Points, in no order, along strands that fork, close into loops and pass close to each other.
Points whose rows are less than 104 apart are linked; no others are. Some points are linked to none.
<746>: [-24  12  25   2   0  41 -47  48 -26   2 -19 -27  13  14 -22 -30 -48  20
 -21 -22 -23  -5   8  11  11  26   9 -26  -1   5 -17  12]
<716>: [ 18  48  -5  38 -24  27 -53   0 -31  -9  -8   6 -38  20  14   4  14  19
 -41 -38  -3  17  -6 -14  36  30 -26   0  25 -23  24 -17]
<658>: [  3   9  -4 -24 -19  13  11   1  68  18  13   7  42   2   8  44  52 -26
  37  35  24  -1  -4   0 -42  21 -43  24  14  16 -18 -29]
<960>: [ 16 -40  -3 -20 -17  16  -4  60  29  16 -13 -29   6 -10  -6 -49 -37  19
  11 -48  -1   4  51  -9  54  37  66  -8  20  10 -16  -6]
<646>: [ 23 -29  21  -3  -8   8  23 -46  17  44  28 -22 -42  16  -9   4  27   8
  39  -1 -21  26 -14   4   3 -31  54   4  10  -7   8 -12]
<715>: [-51 -19  15 -22  23  33 -48  37  -8  19   9 -56  10   4 -32 -41 -30 -24
  -4  16 -25  10  -3   8  15  13  32  -3  24 -57   2  40]
<558>: [  8 -13  30 -11 -22 -18   2   3  -7   9 -32  16  -2  17 -43  -3 -41   7
 -24  -5 -23  27 -17 -14   3 -10  35 -32   1 -16  -2   1]
<1007>: [ 31 -25 -23   8  16  10   3  29  11  38 -17 -37 -18 -15  -4 -43  31  34
  23 -24  20  -8  38  24  49  37  57  13  49 -10  -3 -54]
<13>: [-19 -16 -12  -4  -3 -38  74   2  58 -45 -47  27  23 -16   7  -2  22  -3
   0  36  31 -39  44   3   4 -33   2   6 -29  56  24  -2]
<484>: [ 19  -4  -8  41   7  -9  41 -35 -26 -10   0  40 -48   8  21  37  11  32
   4  -4 -47  -3  12 -38  16 -47  10  -4 -51  28   8  10]
<854>: [  7   6  -5   3 -27  -8 -19 -10  11  18   0 -10 -24 -23 -31   3  13  -1
  18  21 -30  40  -9 -18   2  32  30  14  19 -22 -26   1]
<1446>: [-34  30 -23 -18  21  16 -29  31  32 -32 -21 -27  21  -8   9 -17   6   5
   0  24   6 -19   0   9 -43  76 -42   1  -1 -11 -24  11]
<1249>: [-32  10 -10 -13 -15  11 -53  20 -63 -11  -9  16  42  -6  16   1 -16 -44
 -20 -30  66  -3 -10  -8   8 -15 -10  -1   9 -16  15  -5]
<261>: [  7  14  -3 -17  18   3  15 -35  30  39  17  -2  -5  18  -8  33  31 -15
  57  51  -4 -19 -43  22 -31 -18 -16 -10   4   5   2 -14]
<391>: [ 32  10  -7  25 -11 -12  23 -21  11  14 -24  16 -27  -8   3  13  10  21
   6   4 -13   7   8 -14  17   9  34 -12   5  17  12  -6]
<186>: [-28  54 -18  20  40   5 -37   1 -12 -28  19 -53 -26 -29 -13 -34  -3  13
  -8  35 -40  -4 -15  15 -20  42  -6   3   2 -15 -17  25]
<1129>: [ 10 -16  37   8 -25  15 -25  25 -20   1 -13  20  36  -2   5  -8 -54 -26
 -23 -56  38  16  -8 -25  54   3  28  11   0 -21   4   7]
<1262>: [ 34 -26  12   5 -11  23 -38  20  14  64  25 -43   7 -14  22 -18  14  10
  40 -39  -5  12  13   3  43  34  31  17  21  -2  -8 -52]
<471>: [-10   6   8 -10   4  21 -33  36   8   5 -37 -33  15  11 -19 -41 -33  29
  22  10 -29  -2   2  11   7  44  21 -34  -1  22 -31  -3]
<1142>: [ -2 -36   7  19 -19 -42  32 -23 -53   6 -36  42   9 -11  11  18  -7 -10
 -15 -30  31  -1 -22 -34  32 -38  25  -1 -21  -4  22 -40]
<951>: [ -7  -1  15 -16 -10 -16  15  14  41 -20  12   5   6 -15 -19  18 -12   0
 -17  21 -35  39  -1  -7 -45  27 -11   2  -6  -3 -26  40]
<209>: [  6  16 -16   2  27   8  42 -17  17  -1   6 -41 -14 -27  36 -18  16  13
  15   8   0  -6  27   5   0   5  22  12  -8  27  -4  -1]
<58>: [ 15  24  -6   4   0  -6 -40 -11 -35  20  41  52  -1  22 -26  40  -2   4
  26  19 -17   3 -33   5 -36 -31 -38 -32  15  -8   1 -18]
<1309>: [ 32 -20  10   2 -12  24 -22   1   6  59  22 -19  17   0  17   2   2   1
  49 -30   3  11 -14   5  14   9  28  -6  15  12   2 -53]
<341>: [  9  44  -4  21  15  42 -55  13   8  10  -6 -52 -53   3  13 -15  32  11
   8  -4 -11 -13  15  -8  16  93 -43  28  20 -26  -9 -29]
<838>: [  1 -13 -20 -24  33  18  36  49  60 -31 -30 -48   1  -3  33 -47   7  35
  -6 -22  41 -36  52  15   0  63  12  -2   6   7 -19  -9]
<1391>: [ 13 -28 -14 -31 -24   4  28  -6  77  29 -11  12  60  13   1  37  64 -24
  34  19  51 -11 -12   5 -23   7 -34  23  24   1  14 -43]
<1385>: [ 13 -11 -33 -16  -1 -16  52 -14  62   3 -37   6  33   6  -3  25  51  -9
  27  40  27 -12  -5  22  -8  22  -8   9  21   1  22 -26]
<98>: [-32  29 -10   6  12 -40 -45  -9 -46 -31  36  34   7  -6 -21 -18 -34   4
   7  40 -56  -4 -16  20 -36 -46 -13 -15  -4   2  -8  42]
<70>: [ 35  28 -10  21 -13 -12 -13 -24  -2  12 -24  38   9  -8 -10  33   6  18
  39  23 -33   3 -26 -15   4   5   9 -14  -8  16  -2 -23]
<1067>: [-50   4  -4 -10  23  16 -64  13 -24  12  29 -53  -8  -9 -49 -37  -5 -21
  -5  34 -25  12 -11  -2   8  20  14  12  26 -56  -1  36]
<1010>: [  6  16  19   9  12  43 -28  10  34  25  14 -65 -39   5  23  -7  26  13
  10  -8 -12  -6  11   5  -5  81 -40  22   2 -28  -1 -23]
<1278>: [-13  -7  42  10   5  37 -34   2 -66  11  21 -20   6  13  21 -29 -38 -21
  -9 -51  11  -8   6   4  30 -57  10   2  -2 -10   9  17]
<1514>: [-17   8  16  -9  -5  54 -65  44 -24  13  31  13  30  37 -20  -5 -50 -17
 -49 -31 -17  24  -3   6   9   8 -38   2  10 -42   4  52]
<742>: [  9  15 -10  25   0  -6 -28 -27 -33   3   2  29 -21   7 -26   2 -11  32
  32  20 -46   1 -19   3   1 -26  14 -13 -11   8  -1   0]
<1509>: [ -3  21   1  -4  11   8 -47  -7 -34  40  21  26 -17  47 -44   3 -25  11
   7  14 -36 -17 -50  26 -21 -21 -30 -36  21  -8  -7 -23]
<1176>: [ -6 -20  30  -1 -28  39 -51  58  -2   9 -10  -5  22   8 -16 -24 -44 -15
 -12 -47   0  21   5 -21  74  19  56  13  16 -26  17  17]
<871>: [-11 -24  12  23  -1 -32  49 -29 -55  -9 -24  40 -11  39  29  21  -8 -15
  -2  -7   5 -40  -9  -6  -3 -81 -35 -10 -68  19  18 -15]
<49>: [ -2  35 -16   6  -6 -23 -33  -4   4 -14  -1  -8  -7 -32 -27  -8  15   3
  29  44 -48  33  -4 -20 -22  38  14  16  12 -11 -30  16]
<514>: [  0 -16  -2  -6  13  -2  10 -36  -1  29  35 -37 -20  -9  -6  -8  27  -1
  54  12 -17   8 -20  10 -13 -23  43  -6   7  -4 -15 -12]
<132>: [-39  15  14 -27  14   7  -6   1 -16  -2  53  -2  11  11  -3  24   4 -42
 -42   3  34  -5 -19  22 -53 -30 -65  -6   7 -21  -5  15]
<245>: [ 29 -39  49  -1 -13   0  44  -9  22  44  -1 -18 -17  11  10   2   1   4
 -10 -48  19  21  10   4  24 -15  46  -4   8  -7  14 -30]
<86>: [  0 -12  14   2  -9 -42  45 -19  -3 -13 -29  28 -14   9 -32   7 -30   1
 -14  17 -39  24  -5 -12 -11 -31  15 -15 -17  11  -4  28]
<246>: [-14 -26 -19 -16  -2  -8 -21  27 -20 -26 -48  16  64 -31  -9 -23 -14 -12
   4  -9  43   6  15  -8  16  28  39  -5  32 -15   5  -2]
<258>: [ 20 -71 -11 -27  -3   7  -7  74  35   3 -13 -10  40 -16   9 -34 -30  15
  16 -45  26   0  53  -3  37  51  68   6  39  -7 -24   2]
<1214>: [  6 -56 -32 -10 -13  -9  15  28  46 -28 -22  18  79 -35  24   2  15   3
  -1 -26  54 -15  54 -19   0  21  22  29  33  23 -10 -19]
<453>: [-29  24 -16  -2   5  31 -38  28 -12 -25  -2 -39  -6 -15   3 -20   6  -8
 -35  -8   8   9  18 -13   0  56  -5  11   8 -47  -4  32]
<163>: [-40 -15   5  -8   1 -53   7 -28 -52 -22 -54  26  28   2   1  -7 -25 -21
   5  17  31 -23 -24  12  -8 -62  -1 -19 -11  20   5 -18]
<122>: [-42  33 -18 -30   7  -6  -6  14  53 -34 -24  -5  45 -14  -2  -2  17 -21
   8  42  21 -25 -14  11 -59  23 -49  -5   1   6  -7   8]
<142>: [-10  31 -19   9  14  26 -51   0 -47 -15  77  -9 -22   5   1 -15  -6 -11
 -77  -8 -22   5 -14  19 -21  14 -59  18  12 -57  10  42]
<750>: [ 37  33   0  29 -21  18 -25 -10  -9  21 -23   9 -49  40  -1   0  -1  30
 -35 -33  -9   1 -21   8  32  11 -19 -15   4 -21  26 -29]
<566>: [-13  33 -18  13  19   4 -25 -26 -55 -10  94  -6 -43  10   0   4  10 -13
 -53  -3 -11  -2 -26  22 -28 -22 -47  25  10 -46  10  31]
<846>: [ 15  19 -20 -16  11  20   6 -10  64  33   4 -11  25  -3   3  39  60 -20
  64  59  14 -31  -7   7 -33  39 -58  37  12  14  -9 -28]
<626>: [-19  -3  26   9   5  -5  46  -9   8 -40  44 -12  21  -8  10  16 -24 -23
 -67 -10 -13  -7   0   6 -32 -34 -45  18 -37  12  -5  51]
<133>: [ -6   3   1 -21  12  -8   2  -4  17  21   6 -13  13  -5  -4   3   6 -10
  47  23 -11  13 -25  11 -30  -9  18 -14   8  12  -7  -7]
<671>: [-37  10   1 -18  -9 -21  20  24  74 -49 -29  13  51 -12  -6  -6  -6 -17
  22  47   0 -21   7  22 -44   7 -11 -22 -12  36   4   9]
<581>: [-15 -13 -11 -18  -8   6 -32  12 -24   1 -10  19  65 -14  23 -13  -6 -34
   1 -35  91 -12 -20   3   3   4   5  -4  15 -11   9 -38]
<576>: [ 18 -15 -13 -28  13 -13  77 -13  76  22 -16 -25 -10   5 -22  12  50  -2
  32  63  11 -10 -12  27  -6  29   5  29   8  -6  19  -3]
<719>: [  3 -41   3   2 -28 -30   7  -8 -34  -3 -13  24  15 -23  18  -6   2 -14
 -28 -31  49  25   5 -26  24 -16  39  13   2 -10  19 -19]
<638>: [ 35 -13 -40  -5  28  -4  39  -9   7  25 -16 -35 -52 -17  -3 -23  34  22
  19   4  22  -2  39  19  35   9  49  16  42 -11  19 -35]
<1048>: [ 19 -15  -8  22 -35  -7 -23   5 -11  30  11 -10 -23 -36 -12 -33 -15  30
  29 -17 -42  19  24 -30  57  13  72  -4   1  32 -27   0]
<1542>: [ 31 -19  -4 -10  31  -3  65 -32  48  37 -18 -15 -27  20 -33  -7  26   7
  28  33  -2  -2 -17  26  12   2  33  -1 -14   5  12  -1]
<702>: [  9 -20  -3 -11   3  10 -21  31   4  15 -41 -24  22   1 -23 -48 -14  21
  29  10   7  -4   4  11  23  38  54 -21  28   1  -7 -36]
<1229>: [  7 -14  37  -5 -11  45 -46  13 -25  60  45 -20  22   3   7 -10 -19 -18
  19 -45  21   2 -25   3  20 -23  20 -24   2   2  -3 -37]
<987>: [ 28   5  -6  12  -3  10  45   2  35  14 -47   1 -37   9   0  -6   4  22
 -11 -11  10   7  14   0  26  27  22 -14  -5  15   3 -11]
<315>: [ 10   2  11   0 -21  16 -15  10  12  23  18 -34 -18 -19  -3   1  11  14
  13 -11 -19  36   9 -11   3  43  25  16  14 -15 -13   2]
<529>: [-24 -19  31  -8  10  36 -42   3 -49  43  25 -31  20  17  -2 -38 -19 -30
  12 -30  14 -12 -11  11  18 -46  32  -6  11   5  -4  -8]
<548>: [-24  10  22 -10 -16 -19   9  13  39 -28 -27  26  55  -1   5  10  -7 -14
  15  39 -11 -17  -4  12 -42 -32 -40 -28 -24  58  -2   6]
<595>: [-28 -16  13  16   0 -25  33 -27 -26 -23  28   3 -20 -37  27   7  16 -25
 -17  -6  -9  13  18 -29  -7 -53  21  26 -23  15   0  24]
<108>: [ -2  -8  16  -6   1 -10  81   2  36 -34 -22  -6 -37   0   0   4 -16   1
 -49 -18  13   4  28  -7  -4 -12   0   4 -26  15   0  31]
<1103>: [ 40 -43   0   7   0  10 -15  33  27  48   2 -51 -19 -11  10 -23  24  24
  33 -42   7  -4  41  15  52  58  33   7  39  -4  -5 -49]
<1502>: [  3  -6  23  -8   8  39   6  32  65  18  -1 -60 -12   6   8  -4  11  13
  21  -1 -11  -4  10   4 -20 102 -35  18  -6 -11 -18 -10]
<1242>: [  4  40 -11  17  24 -21  29  -6  34 -35 -19   5  -2  -3  -8  20  -3  17
   1  40 -25 -18  -8  22 -16   7 -20  -8 -32  30   6  23]
<1487>: [ 22  -6 -30   1 -19 -11  24  16  42 -33 -54  42  25 -30  12  14   1  17
   8  10  19  -1  30 -19  16  37  20   3   5  44  -5 -13]
<761>: [ -1 -20  -4 -12   3   5  -4  -2   5  11  -3   4  51 -21  24   6  27 -19
   7 -16  49  -2  -6   3  -7   1  -3   3  26   4   4 -33]
<501>: [ 13 -26  -8 -12   0  11  22  -4  34  33  14 -19  25 -12  34  13  57   5
  30 -10  20  -8  24  14   4  13   9  27  32  14   4 -37]
<354>: [-18 -12 -37  -4   7 -57  44 -20 -26 -42 -56  27 -15 -40  24 -12   3   6
  -8  12  32  -9  39 -26  22 -36  23  14 -12  28  15  -1]
<984>: [ 17  25 -10  22 -26   4 -22 -29 -32  -1  51  22 -45   4  27  43  57 -10
  -4  -3  27  30 -18 -21 -15  -6 -27  23  15 -29   0 -11]
<657>: [  1   8  -7  -1  17 -25  19 -17 -35  -7 -52  -9 -24  23 -35 -48 -29  20
   0  17  -3  -6  -2  11  11 -22  58 -32   2  11  11 -11]
<693>: [-12  -9  20   8   9   3   6 -46 -69  -4  32   8 -45  28  29  15  -4  -6
 -30 -48  19 -19  -7   2  -8 -68 -25  -4 -18 -14  24  -3]
<695>: [ -3  28  11  -8  13  27 -48  14 -32  21  -6   7   9  50 -40  -6 -30  17
  -2  16 -38  -8 -39  30 -27  10 -51 -45  15  -7 -11 -16]
<1114>: [  6  39 -10  15  26  20  14   7  35 -15  -7 -25  -2   8 -14  -4  -6  21
  -2  20 -40 -19 -11  23 -17  49 -33 -26 -35  27 -21  18]
<1044>: [ 13  24 -22   9  -9  -2  28 -11  39 -27 -41  30  24  -7   6  24  13  17
  12  27   7  -8  16 -11   2   6 -15  -3 -29  47   2  -2]
<868>: [-34   3  30 -28   5  13  16   3   9 -20  24 -19  19  -1   5  14  -9 -26
 -54 -11  16   5 -13   7 -32 -19 -41  14  -5  -7  -8  27]
<285>: [-16  -5  18  -5  -1  22 -27  -8 -68 -10   9   3  26   3  22   4 -32 -36
 -23 -41  40  -5  -2  -6   9 -51 -21   7  -3 -12   0  12]
<1308>: [-10   1 -23   8   1 -22  13 -34 -38   5  73  65 -34  31  12  55  17 -22
 -19   1  12  -1 -12  -3 -45 -64 -66  -1 -15  -3  14   0]
<8>: [-27 -11  13  -4  14 -30  76   6  26 -60 -19 -13 -23 -30   0  -5 -44  -7
 -53   9   7 -19  32  -5  -8 -38   6  14 -36  36 -16  42]
<834>: [ 26  11 -27  -2   0   8  33 -11  69  10  22  -9  23 -31  16  28  39  13
  67  42 -22 -13  22   0  -3  17 -11  37  -8  62 -12  -3]
<955>: [-13 -25  40 -19 -12 -18 -11  16 -24   0   5  30  52   8 -23  10 -60 -21
 -11   2 -26  12 -17   1 -13 -46 -10 -28  -8  -2 -21  22]
<107>: [  9 -46  25   8 -34 -16   6   9 -33 -19 -13  25  36 -30  16   1 -30 -27
 -21 -48  49  18  12 -38  59 -22  42  24   5 -20  13   7]
<1258>: [ 42 -14  22  -8  13  16  50 -32  48  58  15 -36 -34  31 -13  15  25  20
  32  10 -15   7 -22  18  19  -4  25 -10 -20   6  16 -11]
<425>: [ -1  31   5   6  13  23   7  27  23  -2 -35 -34  -1  36 -16 -25 -24  32
   8  11 -34 -11  -6  17 -12  49 -10 -32 -14  20 -19   9]
<442>: [-14  -4  36 -23   0 -18  -8   3 -19  -2  22  31  35  31 -21  11 -44 -15
 -17   8 -23   1 -24  24 -46 -49 -42 -33 -20  11  -4  16]
<1510>: [ 18  29 -37   8   9  11   4 -19  45  11  18   4  24 -27  27  39  70  -2
  88  57  -4 -33   0   6  -3  15 -17  36  -7  42  -6 -25]
<1420>: [ 19 -31 -40  -4  23 -12  26 -23  13  28  11 -31 -16 -25  11  -5  58   4
  40   5  26  -4  16  20  12  -1  40  23  49 -12  14 -33]
<1271>: [ 18  -5  28   7 -42  20 -52  21 -30  14  54  15   4   9  10  26 -13 -24
 -27 -43  11  50  -3 -29  15 -11 -11   4   7 -29  -1  13]
<794>: [-35 -15  31   5 -12 -11  65  -2  56 -63  18 -13  19 -32   3   3 -24 -23
 -55  -9   0 -32  23  -7 -27 -36 -22  16 -55  30 -13  40]
<492>: [ 16  -6  -4 -18  -1   5  66  20  51 -23 -39  -5 -37   5  -7 -14 -18  27
 -40 -14  19  14  34   4   9  35  15 -10 -13  15  -5  22]
<896>: [-16 -16  -1 -14   3 -47  58   2   7 -28 -67  19  28  -2  -3 -21 -10  -9
   8  21  26 -24  37  18  -3 -40  14 -16 -24  50  11  -8]
<1303>: [ -5 -29  39  -9 -29 -20   2   3 -27 -11 -37  37  32  12 -33  -6 -68 -18
 -18 -21   0   4 -19 -13  14 -36  17 -21 -16  -3  -4  11]
<409>: [-24 -12 -15   1  13 -39   4 -21 -59 -17 -67  12   8  -2 -16 -33 -21   1
  -2   3  28 -18  -4   1  11 -35  33 -25   7  13  21 -20]
<1162>: [-45  30  -8  12  33   8 -50  -3 -22   4  44 -59 -14 -22 -25 -36   5  -5
   0  37 -43   2 -18   9 -10  17   1  12  14 -33 -17  23]
<1207>: [ 45 -13 -35  -8   1 -38  75 -23  41  -1 -46  35 -49  -4 -25  27  37  23
  10  34  20   9  15 -17  38   8  30  22  -5   4  26   4]
<1076>: [ 15   0 -13  39  -7 -22  34 -39 -47 -10  -9  35 -65  -9  38  22  10  23
 -15 -18 -14  -2  17 -36  28 -46  16   7 -33  10  29   6]
<966>: [  3 -50 -18 -34  -1   0   0  63  55 -24 -19 -10  69 -28  31 -23 -16  16
  20 -29  29 -13  64 -12   5  34  42   6  27  17 -30   7]
<283>: [ -9  29   1  -7   9  27 -50  24 -52   5  58  11   4  27 -10  -7 -35 -24
 -59  -9 -26  10  -5  19 -16  -4 -62  11  18 -41   5  48]
<1440>: [ 38  21  -6  42 -19  14  -5  -2 -21  -3   1  27 -36  15   4  13 -27  47
 -20 -17 -82   4  -4 -10  15   0 -19 -13 -28  33   1  16]
<1471>: [-34 -14  18  -5  -3 -59  31 -13 -13 -34 -63  29  27  13  10  -7  -9 -18
  20  24  29 -30  -4  13 -23 -71 -11 -20 -42  37  22 -15]
<1314>: [-30  29 -18   2  33  28 -37  27  11 -32   6 -49  -5 -19  -1 -32 -13  14
 -23  21 -11 -11  11  -2 -19  80 -20   1   0 -28 -20  32]
<222>: [ 20 -28  29   4 -41  23 -45  21 -28   4  22  43  32  -2 -14  28 -47 -24
 -22 -35  11  37 -16 -44  36   1  12   8   4 -38   1  19]
<12>: [  7  15  -4  40  11 -40  26 -29 -19 -24  -4  47 -31   8  12  32   6  20
   6  27 -57 -18  -1 -25   3 -45 -17 -12 -63  27  14  22]
<1325>: [  6   3  -3  10  -1 -54  39 -28  15 -14 -29  55 -29  -7 -22  27  -3  15
  18  42 -40  12  -8 -22   7 -29  20  -9 -37  21   9  24]
<1372>: [-24   3  26 -14 -11 -20  28  -5   7 -22  -7  25  39  20  -5  22 -24 -21
 -10  19 -22 -11 -18  25 -46 -62 -57 -32 -28  27   5  19]
<959>: [ 36  -6  11   0 -22  29  -6  24  58  15   6 -12  11  -9  46  20  39   2
  11 -39  25  12  21 -15   5  73 -18  31  26 -15  -5 -37]
<496>: [  9   8  -6  -7  23  -5  17  15 -14   8 -46 -33 -12  18 -34 -56  -2  27
  19  23   1 -10   5  21  16   8  61 -38  15  11   5 -33]
<46>: [-27  29 -16  -8  -6  36 -40   4 -21 -15  13  -6   4  -5  22   5  25 -24
 -43 -23  42  22   1 -12 -10  43 -42  15  22 -45   0  25]
<1101>: [ 20 -30  30  -6  -8   5  21 -33  -7  42  11  -9 -21  24  14  10  -2   4
   3 -27   4  16 -20  -6  18 -40  37 -16   4   0  12 -19]
<533>: [ 20 -27  20 -21 -16  33   5  36  84  28   2 -38  10  13  29   8  21  10
  22 -30  12   6  18  -1  -3  97 -32  25   5  -6 -17 -22]
<752>: [ -9  -2  -4  11  24   0 -14 -37 -62  -3 106  18 -46  20   3   5   6 -22
 -39 -16 -23   8 -15   3 -37 -57 -43  21  -3 -35   5  34]
<789>: [-16   3  -8  10  10 -17  21 -25  -5 -32  36 -29 -24 -48  17  -1  20 -14
 -18  13   5  30  20 -27 -16 -12  31  35   0  -2 -11  36]
<1555>: [-34  24  -4 -21  21  -5 -28 -10 -48  -7  59  10  10   4  -3   3 -13 -38
 -18  11   7  -2 -12  14 -45 -47 -45 -10   3 -13  -5  37]
<121>: [  8 -24 -34 -10 -16 -30  10  17  23 -31 -49  31  56 -29   6   0   5   5
  10   7  47  -2  20 -17  15  34  32  12  37   1  -3 -19]
<1175>: [ -6  36 -12  25  43   3 -20 -31  -9   4  43 -34 -41   9 -32 -16  -5  20
  15  40 -77 -25 -50  34 -34 -14  -8  -9 -13 -11  -6  11]
<383>: [ 20  -3 -25  -3  -1 -27  67  -9  66 -22 -39  29  12  -9 -11  13  36  14
   9  45  19 -26  37 -12  11  -2   8   8 -30  57  26  13]
<1444>: [ 27  30  17  13 -36  24 -32   0 -23  22  63   8 -25  14  23  36  19  -6
 -16 -25  -9  45 -11 -22  -3   3 -35  10   6 -25 -16   6]
<1181>: [-21  -6   7   0  14   6 -24 -42 -75  15  66  22 -57  36   7  15   9 -12
 -27 -39  15  -7 -33  14 -20 -64 -20  -5   9 -27  10   3]
<797>: [-24  41 -23  -2  23 -27 -45  -9 -44 -33  56  30  -2  -9  -8  -8  -8 -16
 -13  39 -24 -14 -19  20 -46 -36 -52  -3  12  -3 -10  28]
<1219>: [ 40 -23  23   0 -12   8  45  -3  34  15 -29  -9 -22  28  12  -3   1  13
 -21 -36  26  12  15  16  32  15  37 -15  -7   0  30 -26]
<437>: [-14  -4  31  -8  -6  47 -56  49 -20  11  -4  -8  27  30  -7 -24 -48  -9
 -35 -47  -1   6  -8   1  21  24 -21 -16   7 -32  -5  19]
<793>: [-14   5   1   5  -7  -8 -23 -38 -48  12  48  32 -42  17  13  40  33 -21
  -7 -19  39  23 -28 -12 -28 -43 -14  12  22 -33   8 -14]
<858>: [ 25  15 -34 -13   2 -32  67  -8  62 -10 -43  23 -33  -7 -21  20  21  14
   7  53  10   1   9  -7  15  34  21   5  -6  19   8  15]
<1126>: [  4  13   6  22   2 -30 -25 -24 -26 -10  24  35 -14   7 -31  -6 -26  26
   8  24 -88   7 -20  -4 -16 -44   8 -11  -9  14  -9  22]
<867>: [ 40  12  20  34 -20  11 -11 -12 -26  13   5  21 -39  37 -16   6 -18  42
 -45 -31 -54  15 -17   8  24 -13 -16 -19 -20  -3  17   4]
<852>: [-22  -2   8  17  21 -12  43 -37 -69  -7 -11  15 -27  33  38  13  -8   8
 -21 -27  16 -41  -4  13  -6 -77 -45  -8 -59  20  22  -1]
<909>: [  7  47 -17  10   0 -40 -31 -10  18 -33  23  15  -4 -31 -13  23  25 -10
  38  72 -40  22 -11   0 -50   7 -23  18  -4   6 -29  20]
<808>: [-31  21 -13  -3   8   8   1  -3  -5 -43  19 -28 -10 -49  17 -10  14  -6
 -27  -4   6  24  32 -15  -4  21  14  28   9 -19  -7  41]
<422>: [-23 -15  -8 -23  16  12 -40  32 -24   8 -42 -18  44  -6  -4 -45 -18 -10
  18  -3  20 -12   5  -2  20  23  51 -15  24 -13  -1  -5]
<1526>: [-16 -11   5  24  -4 -26  36 -39 -48 -27  -3  11 -57 -16  30  18   7  -4
 -39 -18   3   2  12 -30   0 -54   7  25 -35  -4   2  23]
<522>: [ 10  53 -10  26  -5  24 -51  -2  -9   3  -2 -16 -41  -9   2   1  29  21
 -17 -11  -8   8  -3 -12  19  62 -17  18  24 -33  -5 -14]
<206>: [-22  44  -6 -10  25  25 -53  12 -22   9 -21  -7  12  20 -30 -17 -14   5
   5  26 -21 -11 -34  19 -20  45 -39 -42  16 -20 -17 -20]
<1179>: [-13  24 -15  -4 -13  31 -50  24 -31 -22   5  12  29  -1  23  16   5 -15
 -32 -31  57  -2   0 -14  -2  24 -40  -3  13 -18  -2   6]
<1081>: [ 13 -41  22   5 -27  21 -30  54   1  26  -6 -30  -5   9 -13 -52 -39  10
 -12 -63   4   5  17  -2  88  20  66  -8  16 -15  12 -15]
<66>: [ 14  18  -3 -15  -1 -11  18 -31  30  14   8  38   5  20 -14  47  18  -1
  43  58 -25  -3 -49  18 -26 -29 -32 -18 -24  10   6   2]
<579>: [ -5 -43  12  30  -2 -34  31 -34 -63   2 -41  45  -5  24  21  14 -23  -6
  -5 -34  10 -22 -18 -29  25 -70   1 -12 -56   9  15 -34]
<465>: [  4  36 -17  13   0 -28 -26 -18  -5  -3  27  40   4   6 -13  31  19  -2
  56  57 -38   6 -25   4 -45 -22 -48 -16  -7  11  -9   2]
<648>: [ 36 -23 -23   8  -8  22  19  23  42   2  -3 -22  33 -31  45  16  48  12
  15 -38  34 -13  42   5  17  44  -4  34  37   3  -4 -43]

A fork is a point with three links, a tip a point with one. Leave the first point through the second and follow the links. Name the first fork or tip that comes.
<1103>, <1262>: <1249>
<496>, <657>: <383>
<1325>, <86>: <1314>
<566>, <142>: <471>
<122>, <671>: <453>
<719>, <1142>: <1181>
<1010>, <341>: <1440>

A piece is all that can be reached along the links. How many separate loops has the piece of each point below (a circle has one, a figure eight two, a Y none), and how many tips (points with one link)?
<341>: loops 2, tips 2
<896>: loops 4, tips 1
<1385>: loops 1, tips 3

A tip is a point with one link. Name the tips that can be reached along the links from each point below, in the order of the rows.
<437>: <1207>
<132>: <315>, <834>, <206>
<638>: <715>, <1440>
